Each scene shows the same named points in several views. A view is turned or mirrored, shifted and resized as a whole, has a little noise and may leave points out.

Scene 1
View 1
Vaba: [  1.0  13.7 -31.1 -18.0  10.8   1.7  -7.0   3.4  16.0   3.1 -20.9 -11.4
  -8.2  19.5 -32.0  14.7 -26.1  16.4  -4.5   1.2  31.6 -13.2   4.7  -6.8]
pedu: [  3.2  19.0 -15.4   2.6  -6.1  24.6  -6.6  20.9  20.2   9.6  22.6   1.0
 -19.6  -3.3  15.3  19.6 -25.3  -7.4  -3.7 -16.5  -8.8 -17.1   4.8  -4.7]
kom: [ -6.7   9.5 -22.4 -38.7 -23.7  34.5  17.9   5.0  18.1  12.3  11.7  18.9
 -16.3  15.3  11.6  12.9 -20.7  46.5   4.7  -8.7  16.1   4.0   9.1   8.8]
vapi: [-10.4   4.4 -35.1 -24.6  19.2  15.0 -16.7  -0.3   4.0   4.7   9.9 -24.2
  -0.1  -5.7   9.4  -1.9  18.8  14.2  -6.5  -6.1 -19.5   9.7   6.5   0.1]
dokop: [ -8.1  19.3 -27.4 -25.3 -22.2  23.4  13.3   4.0  21.3  11.0   6.3  21.8
 -14.0   9.3  -8.5  23.2 -28.8  27.7  11.7   3.3  14.7  -6.8   8.4  -5.0]
Sata: [-15.1   7.6 -33.6  -5.0  12.5   5.7  -8.9  15.0  14.5  -9.2  -8.9  -9.3
  20.1 -27.3 -25.5   9.0   1.1   5.8  -0.1  12.2   2.5  -3.2  -3.4 -15.4]
vev: [  0.2  12.3 -22.1  -9.8   9.6  19.4  -9.2  20.2  15.9  -2.4  -4.6 -14.3
  -7.3   3.3  -0.5  10.2 -10.6   4.8  -8.6 -16.1   3.9  -5.6   3.8   1.1]
Noz: [ -0.3   6.3 -27.7  -2.7  20.4  12.3 -16.1  22.3  17.3  -6.2 -11.8 -22.0
  -7.6   1.0 -15.7  12.8  -7.4   6.0 -10.3  -4.0   6.2 -15.2   4.8  -2.1]
Furi: [-12.8  -1.7 -37.9   0.7  21.4  15.7 -12.9  12.4  24.8 -12.1  -0.2 -12.3
  -4.1 -14.0 -10.6   9.0   2.2  17.6  11.2  15.8   4.1  -6.8  -4.6  -1.6]
Nelom: [ -0.4   4.1 -24.7  -9.3  13.1  16.1 -13.1  23.0  12.3   0.7  -2.4 -18.8
  -6.0  -2.9  -7.9  11.5  -3.2  11.0 -17.0  -6.3  -5.1 -14.3   9.8  -1.3]
Peze: [ -7.2   2.3 -36.5  -9.6  26.8  -1.8 -18.8   5.7   9.7  -1.5 -11.1 -26.9
   5.0  -6.1 -26.4   5.5   0.9  10.6  -9.1   9.3   5.7  -9.5   3.0  -9.6]
sopup: [ -0.8  13.3 -32.1  16.6  42.7   3.6 -35.3  17.6  16.9 -12.7  -5.6 -39.3
  -2.5 -13.5  -7.2   5.7   4.4 -28.5  -3.6  -7.8 -12.4  -8.5  -5.6  -9.0]
Rema: [ -9.0   7.3 -35.8  -6.0  18.8  -2.0 -12.5 -21.7  18.7   8.5  21.2 -11.1
  -2.7  -5.6   6.8  -4.4 -13.6   6.8  17.1   7.7  15.8   2.6 -15.6  -9.6]
lafe: [ -5.6  12.7 -24.9 -11.8  -3.9  12.1  -3.2 -10.8  15.7  18.5  33.1   2.5
  -8.8  -5.8  19.6   3.8 -19.8   8.5   7.3  -4.4   1.3  -1.9  -4.1  -7.6]
rekif: [-16.4  -2.2 -39.4  -0.6  21.3  12.1 -14.0  11.0  19.7 -10.9   1.2 -14.2
   5.1 -23.1 -13.3   6.9   9.4  15.7   8.4  19.1  -3.0  -4.0  -4.1  -6.3]
mes: [ -6.4  15.8 -25.7 -15.5  -4.3  21.2   2.8   4.1  22.7   1.4   6.8   6.6
  -8.5   3.6   6.2  10.1 -21.1  14.5  12.5  -7.4  16.3   2.6  -4.3  -0.8]
fanog: [ -6.6 -10.4 -37.3 -11.1  19.2   1.4  -8.0 -23.7  22.1  13.4  23.5 -10.1
 -15.0   6.7   4.6  -4.5 -16.7  37.8  13.4  18.1  28.5  -8.5  -9.6   0.8]
zuvat: [ -2.5   7.8 -23.1   5.8   6.8  13.5  -7.9  26.2  21.7  -3.5  -2.4  -6.0
  -3.6 -12.7 -16.6  18.6 -18.1   3.5  -6.7   2.3   5.9 -22.3   1.6  -8.6]
rel: [-10.9   7.2 -27.8   8.0   2.6   6.7  -7.0   8.1  22.1   3.3  18.8   1.9
   3.7 -27.3  -8.0  13.4 -17.3   3.0   7.7  15.6   2.3 -16.7  -6.9 -16.7]
vom: [ -8.1  17.6 -37.3  -9.1  14.6   9.5 -18.7   4.9  10.4   4.5   4.0 -16.4
  -6.7  -5.4 -11.1  15.2   1.7  -4.7   0.4   2.9 -17.7  -6.9   9.1 -11.5]
View 2
sopup: [-20.7  40.7 -23.9   6.3   3.8  29.3   3.6 -15.8  26.6   4.6  -9.1  -3.1
   0.3  -0.7  24.2  45.5  -2.2  -1.6 -20.3  -9.3 -22.6   2.0  12.1  -3.6]
zuvat: [ -9.3  20.8   3.0   5.3   8.1   3.4  -3.1 -16.0   7.0  -7.2 -20.8  -9.1
  -4.9   8.5  21.4  13.4  -5.4   3.2 -14.3  -3.5  -2.3 -13.6   6.6  -7.6]
dokop: [ 19.5 -16.1   8.7   2.6  -4.0 -16.9   1.7 -10.7   1.2  -0.9 -21.9  -5.0
  -4.3  -3.7  12.1  -2.7   0.9  -8.8  -1.3   3.1  20.8 -26.3   2.1 -15.3]
Rema: [  2.6   4.7 -13.1  12.7  -3.7  16.1  11.2   0.3  21.8  21.0  -6.0  11.2
 -12.3   1.2  22.5   6.5  11.1 -27.0 -10.8  -5.0  -3.6 -16.9  27.6  -7.5]
vom: [ -5.6  13.4 -16.6   3.0  -1.2   8.9   8.0 -27.6  22.9   2.5 -13.5   4.5
  -3.5  -8.1  21.5  27.0   5.6  -3.0  -5.4 -13.5  -1.3  -6.3   4.7  -4.3]
Nelom: [ -5.5  17.2   5.2   0.8  -2.0   6.3  -1.1 -29.0  18.4  -7.1 -18.7   0.1
   2.0   4.3  16.3  26.0  -8.5  -9.5  -6.7  -9.4 -11.0 -14.9   0.6  -0.8]
mes: [ 12.9  -0.8   1.0   5.1  -6.8  -4.8   1.4  -2.6   9.6   5.4 -20.3  -3.8
  -1.1   0.9  11.7  14.5   2.7 -21.0  -9.2   5.6   9.6 -23.0  12.2 -15.9]
lafe: [ 12.7  -2.1  -7.4  -1.6  -6.5  -3.9  -0.3 -13.8  23.4  10.7 -14.7   3.7
  -3.6   5.4  19.1   6.8   8.6 -30.4  -7.7  -4.7  14.0  -8.8  31.5  -7.4]
rel: [-10.7  18.2  -7.5   9.4   8.4   0.4   4.5 -13.9   9.5   1.9 -19.6  -0.7
 -15.6  10.3  27.2   1.7  10.7  -4.6 -14.5  -8.4   9.2 -11.3  24.3  -9.2]
vapi: [ -3.3  13.0  -8.0   4.6 -14.3   8.4  11.9 -34.6  33.9   4.7 -17.9  18.1
  -0.1  -2.0  14.6  38.6   9.8 -30.9   1.0 -16.4  -7.0 -18.2   8.5  -0.7]
Furi: [ -8.6  23.1  -2.8  19.9  -6.9   5.6  15.2 -15.5   7.6   5.0 -21.1   4.1
 -19.5  -0.5  19.6  20.9   2.7  -9.0 -16.2 -11.5 -11.9 -23.4   7.9  -9.3]
Vaba: [  3.9  -4.7   8.9   7.6   7.1  20.0   2.8  -1.8   7.1   1.6  -5.0  -1.0
   1.2  -6.9  16.0   4.4 -11.7   2.5  -1.2   4.4 -12.7 -27.7 -14.4  -5.7]
vev: [  1.7  13.6   2.5  -0.3  -3.6   6.3  -3.6 -16.4  17.1  -3.2 -18.7  -5.2
   8.1   3.0  12.5  30.4  -7.1 -13.8  -8.8   0.1  -5.9 -16.2   3.1  -7.2]
fanog: [ 12.9  -5.1   6.1  17.6 -12.5  10.3  12.9  -4.8  14.5  21.4  -4.2  14.5
 -21.9   0.7  21.1  -9.1  -2.5 -31.8 -10.8 -10.3 -15.5 -27.0  23.4  -2.3]
kom: [ 28.7 -20.2  20.5   0.5 -18.4 -22.7   0.5 -16.5   7.0  -1.3 -27.0   0.9
   0.3   1.4   3.6   5.8  -2.5 -33.0   2.3   2.4  16.6 -35.3   4.3 -13.3]
View 3
Noz: [ -6.5  14.5  -5.1  -2.8  -5.8  -3.1 -15.7 -14.4   4.6  21.4  -3.4   1.9
  -5.2  -8.4   3.8   4.8  -1.8  -6.0  10.2 -10.2 -16.4  -1.1   1.7  -7.2]
Nelom: [  0.8  10.0   0.5  -6.4  -3.8  -7.6 -16.2 -15.8   4.8  19.3  -0.7   2.1
  -8.2 -11.1  -0.3   3.0  -7.9  -6.5  11.0  -8.9 -18.3   0.2  -0.4  -5.4]
rel: [ -1.4  14.2   7.6  -0.6   3.0 -13.1 -13.9  -8.2   6.0  26.1   2.1  -5.2
  -5.1  11.5 -11.4  12.9   2.3   7.0   8.2   2.7  -6.5   0.9  -9.9  -3.3]
lafe: [ 12.7  -0.9  10.5   8.4  -0.4  -4.7 -22.0 -10.2  -1.7  12.5   7.7 -11.1
 -12.2   6.3  -8.1   4.8  -7.9   0.1   5.1  11.8  -9.5  -2.0 -17.1  -5.1]
pedu: [ 12.2   0.1   9.6  -4.5  -5.3   0.5 -16.6 -17.8   4.0  22.2   0.1  -3.5
  -0.1  -9.8  -8.2   3.4  -1.4   3.6   7.5  14.1  -9.5  -4.8 -12.4  -2.5]
rekif: [ -4.4  18.6  -0.4   3.9   1.1 -21.6 -11.3 -15.0   2.4  19.7  -6.5  -0.7
  -5.4  15.0  -3.7  11.4  -6.7  -1.2   9.4 -14.0 -18.5   2.5  -2.5  -7.5]
kom: [ 22.6  17.1  14.6  -1.8  -5.1  15.0 -33.3 -21.7  -8.6   5.3   3.0 -24.3
 -19.3   0.0  -8.5   6.0 -13.7  -7.7   9.4   8.0 -24.5  13.3  -8.7  -0.3]
vapi: [  8.1  -1.4  -0.2   8.1  -6.1 -22.2 -15.2 -18.9  -2.4   8.6   1.2   2.0
 -13.5   1.1  -0.9   1.2 -19.6 -10.2   9.0 -13.9 -22.2   0.3  -8.5  -9.1]
Furi: [ -4.1  20.1  -0.7   4.0   1.5 -12.7 -13.7 -15.3   1.5  17.9  -8.4  -3.3
  -3.1  13.3  -0.5  10.5  -5.2  -2.8   7.8  -8.7 -19.3  -0.1  -0.4  -7.9]
Sata: [ -7.2  18.7  -2.7   0.2  -7.4 -18.8 -13.4 -12.3   2.0  27.0  -1.8  -1.8
 -10.4   8.3  -6.3  13.2   0.9   3.4  13.0 -18.8 -12.8   9.2  -7.6  -5.6]
vom: [ -0.6   7.2  -0.6   4.4 -13.0 -14.9  -9.3 -17.1   4.2  14.8   6.2   6.9
  -4.1   0.6  -7.7   7.3  -4.7  -7.0   6.7  -6.2 -13.4  -0.9  -5.5  -7.5]
fanog: [ -2.4  15.8   4.9  14.6  13.8  -0.4 -26.2   0.2  -1.1   4.4   6.6 -15.1
 -17.8  19.3   3.7   6.6 -10.7 -10.4   2.0   4.2 -15.3  -3.3  -1.6  -9.5]
Rema: [ -2.0   4.9   0.3  19.5   1.5  -8.9 -20.6  -3.1  -2.9  12.3   4.8  -9.8
 -12.7  17.9   0.7   7.1  -3.9  -1.9   3.9   1.4  -8.0  -4.3 -13.1 -10.8]
Peze: [-12.3  16.3  -6.8   3.6  -5.0 -13.7 -14.3  -8.2   4.4  18.2   4.8   3.4
 -13.1   1.2   2.0   7.6  -3.3  -8.8   9.7 -19.0 -14.9   2.4   1.0  -9.0]
vev: [  3.2   7.1  -1.4  -1.4  -8.4   0.2 -19.2 -18.1  -0.2  19.9  -4.2  -2.7
  -7.2 -10.7   2.4   2.1  -4.1  -3.8  10.7  -5.3 -16.4   0.0  -5.7  -6.0]
Vaba: [-12.0  23.8  -6.7   3.6 -12.9  14.9 -24.5  -7.0   1.2  14.6   9.9  -6.9
 -15.8  -5.6   3.3   7.9   5.1 -12.2   8.1  -7.7 -12.3   5.9   1.6  -7.5]
sopup: [-12.9  -1.3 -12.9   7.9  -8.6 -20.5  -4.5 -13.3   6.2  26.5  -8.0  14.9
   4.9  -4.5   7.8   2.5   1.4  -1.3   7.9 -13.0  -8.9 -13.2  -4.6 -12.8]
View 4
vom: [-19.7   7.7  13.1   8.6 -18.4   8.0 -14.6   3.4   0.1  -7.9  11.0 -14.9
   3.1  -1.2   2.5 -14.8   7.5  -5.3  -3.3  -5.2 -14.0   5.6   2.2  -8.2]
sopup: [-28.0   5.7  27.4   7.8 -20.2   4.8   5.5  17.0  -2.8 -12.0  12.8 -24.3
   2.2   4.5   6.0  -4.7  26.3   2.3   2.6  16.4 -14.2  10.0  22.6  -4.4]
dokop: [  4.8   8.0  -1.6  -8.5   2.8   9.3 -27.5 -14.6  -5.5   4.8   5.3  10.8
  -9.6  -6.9 -10.2  -1.6  -9.2   3.1  -7.6 -35.1  -6.4   3.0 -10.9 -12.7]
pedu: [ -7.1  -2.1  16.0   6.0  -4.3   2.7 -11.3 -13.1 -25.1  -5.1  11.4  -9.6
   0.9   6.6  -2.6   4.9   0.5   2.6 -15.6 -23.3 -15.1   6.2  13.8 -19.1]
Peze: [-18.5  17.0  12.3  -6.0  -7.3   6.1  -7.2  22.9  10.0  -6.0   6.3 -17.8
   4.8  -6.3   0.0 -13.4   7.9   1.5   8.0  -1.0 -13.3   2.6  -0.4   4.9]
fanog: [-18.1  19.7  -7.9 -15.1  -7.0  -0.1   0.5  19.0 -12.2 -16.4   5.7  24.0
  11.0  -4.7   4.6  -5.5 -10.6   6.6   4.4 -25.7   0.6   8.1  -6.8   4.5]
rel: [ -9.0  21.8  12.1  -1.7 -15.1   9.7  -3.3  -4.8 -10.8 -15.8   4.9  -2.5
   4.4  -0.7 -21.8  -4.1   2.1  -2.7   0.3 -19.1 -21.0   4.2  13.5  -1.5]
kom: [  2.9  -6.2  -8.1 -14.8  13.8  13.0 -22.1 -14.0 -13.3   2.8   8.7  10.6
  -5.8  -2.5   5.2  -8.0 -21.2  10.6  -2.2 -42.6  -4.3   1.0 -19.9 -17.3]
mes: [ -3.1   2.5   4.3 -10.0   1.5   9.9 -10.6  -6.5 -12.7  -2.7   7.1   8.3
  -7.8  -2.8  -2.0  -3.5  -0.5   6.1  -0.4 -24.2  -8.4   7.1  -0.7 -14.4]
Sata: [-10.0  18.3  15.0  -7.4  -9.5  18.5  -4.3   4.7   7.8 -10.1   4.0 -16.7
  -3.7  -5.8 -16.9 -16.9  10.2  -1.0  14.6  -5.1 -23.2   1.8   5.7   0.2]
Furi: [-16.3  11.8   7.7  -4.4 -14.6  17.3   0.9   1.9   4.1 -13.0  10.3  -3.8
   1.7   3.4  -5.8  -6.4   2.0  11.0  11.8  -4.5  -8.1   2.5   1.7   6.3]
zuvat: [ -5.9  12.4  18.0  -2.5  -3.1   7.2  -8.7  -0.6  -1.9  -2.9   7.1 -17.3
  -0.9   2.3 -14.2   5.7   5.0   7.9  -3.0 -11.8 -15.8   0.4  11.2  -0.1]
Noz: [-12.9   5.9  16.3  -3.1  -1.3   5.2  -8.4  11.7   3.9   0.0   9.9 -20.2
  -0.3   1.8   1.9   1.4   7.9  10.7  -0.3  -2.5  -9.0   1.9   5.1   0.7]
Vaba: [ -4.2  16.3   7.7 -13.7   7.0  -3.1 -21.4  20.9  10.4  10.3   2.7  -2.3
  -8.3 -12.9  -1.9   3.5   8.3   5.9  -3.8 -11.3  -2.0   4.6  -5.2   0.1]
rekif: [-18.0  14.6   9.0  -3.5 -17.5  20.4   2.1   2.7   5.3 -17.0   9.4  -9.3
   3.9   2.0  -8.8 -14.7   2.4   5.5  16.3  -3.8 -15.3   1.4   2.2   6.0]
Rema: [-19.0  16.8   2.6  -9.3 -14.0   3.6   2.8  13.9 -16.3 -17.9   5.0  19.0
   3.8  -7.1   1.2 -13.8   6.1  -4.4   5.5 -16.3  -9.2  13.7   5.0  -8.6]
vapi: [-25.8  -4.5   6.5   0.6 -10.4  14.7  -4.5   8.3  -7.0 -14.2  13.4 -16.1
   9.3   1.3  19.5 -30.4  -2.2  -0.7   9.4  -9.5 -15.2   4.3  -7.1 -13.3]
View 5
Noz: [ 19.1  -3.2 -10.4  -2.9   9.7  14.9 -10.0 -26.1   0.2  12.3  -9.2  -6.7
  -1.8 -11.1  27.8   7.6  13.5  -7.9  -3.4  -6.5   6.5 -11.2  22.8   4.3]
Rema: [ 20.5 -29.5  12.3  14.1   1.4   3.2  -5.5 -26.7   7.4   0.3  -3.4  15.0
  -3.4  -3.0  13.9  31.3   0.2  20.5  20.5  10.6   2.9   1.9 -22.3  -8.4]
kom: [ 52.5  -3.7   6.0  -1.1  45.3  -0.8   8.0  30.7  -2.2   1.1  14.4  16.3
 -31.6  16.4  26.9   8.1  31.0  30.5  12.3  28.4  -8.8  -4.6   2.2  18.8]
zuvat: [  5.1   6.7  -5.0 -13.9  19.1   7.4  -8.1 -22.4   2.5  18.7  -5.3 -11.6
  -8.0 -14.2  26.7  14.1   9.8   1.1   7.4  -0.4  -5.7 -22.8  13.7   4.1]
vapi: [ 47.6 -22.8  15.4   3.3  -8.0  -8.9   0.3 -20.1  -0.6   7.4  -1.5  23.5
  -0.2   9.0  22.7 -10.5   3.8  -8.2  10.8  -7.4  25.5 -11.9   2.2   8.6]
vev: [ 29.4   6.0  -3.0   4.6  13.2   0.4  -1.1 -15.2  -4.3   9.1  -0.8   0.4
  -9.4  -9.5  23.6   7.2  15.0   2.9  -0.5  -1.3   9.5  -8.9  23.6   5.6]
pedu: [ 20.1  25.8   0.3  -4.8  20.3 -30.1   0.1  -9.0  -8.3   2.4  -0.5  -7.7
 -17.8  -9.0  20.0  12.3  -3.0  21.2   3.7   0.6  -1.1 -17.4   1.9  -0.1]
Furi: [ 21.8 -27.4   0.4 -13.3  11.0   9.7 -16.8 -34.9  11.1  16.6  -9.7  13.0
   2.5  -6.0  35.6  11.1  16.1   8.8  14.0  -5.3  -5.2 -18.7   5.7   4.6]
fanog: [ 37.0 -41.4  -0.3   4.9  14.6  19.1  -9.4  -7.5  13.8  -7.1  -7.9   7.5
  -0.9   5.1  27.6  30.0   3.4  19.7  22.1  15.6 -11.5  17.9 -28.3   3.4]
sopup: [  9.4  -4.3  -2.1   7.4 -19.6  -7.2 -14.4 -61.9  -1.0  10.4 -16.6   0.0
  11.2 -22.9  19.3  10.7  -5.4  -8.9  -3.1 -25.7  21.7 -14.3  17.5 -11.2]
Vaba: [ 10.6 -15.1 -12.7  10.1  23.9  43.7  -8.3  -9.1  -1.6   4.8  -3.5 -10.0
 -17.1   0.1  16.6  24.9  28.0  -3.8 -10.0  17.4   2.6  -2.2  14.8   0.3]
lafe: [ 28.6  -3.3  14.3   5.6  13.3 -20.5   4.2  -4.1  -1.3  -2.7   3.5   8.9
 -16.0   3.1  14.0  19.4  -5.6  25.3  18.9  13.3   0.9  -6.0 -22.9  -0.7]
rekif: [ 18.2 -30.2   8.4 -16.4   3.5   8.7 -13.8 -39.0  12.6  22.8  -8.5  16.9
   4.4  -4.5  33.3   6.7  12.3   1.0  20.9  -6.2   0.5 -26.2   2.3   5.3]
dokop: [ 20.9  -3.1   2.2  -6.4  45.8   5.8  -1.6  14.4  -3.4   5.3   8.0   5.6
 -36.1  14.2  20.4  18.8  29.2  27.2   4.1  28.4 -11.7 -21.1  -4.2   6.4]
Nelom: [ 27.8   1.0  -3.9  -7.9   9.3   5.3  -3.0 -15.3  -1.6  11.4  -5.3  -5.4
  -3.9  -4.6  28.4  -2.0   7.2 -11.7   1.5  -5.5   9.2 -12.8  17.4  10.8]
mes: [ 27.7  -3.4   6.1   7.0  27.4  -2.6  -0.5  -5.8  -0.5   5.9   6.1  13.1
 -20.3  -3.0  20.3  22.3  22.2  29.7  10.0  15.1  -4.1  -9.4   4.5   1.3]
Peze: [ 14.1 -26.7   0.0  -1.3  -1.9  30.3  -9.8 -31.5   4.9  15.6  -9.2   0.0
   1.8  -2.2  22.4   7.5  11.2 -20.2   4.7  -2.1  12.9 -13.4   8.6   3.4]
rel: [ -1.7  -6.3   9.8 -16.2  14.3  -2.9  -7.4 -26.5   6.6  18.5  -3.5  -1.7
  -8.5  -9.1  22.4  21.6  -1.8  12.6  25.5   5.9  -9.1 -27.7 -14.9  -1.0]
Sata: [  0.8 -18.8  14.4 -10.3   4.9  19.7  -5.4 -36.5   7.6  31.2  -0.3   9.8
  -4.7  -8.1  22.1  10.3  16.7  -8.4  21.3   2.2   6.1 -34.9  10.1   4.5]

Which points are out of place in each view (at most two, in the order of its rows)? Write - if all are in place.
view 1 -> pedu
view 2 -> -
view 3 -> Vaba
view 4 -> mes
view 5 -> sopup
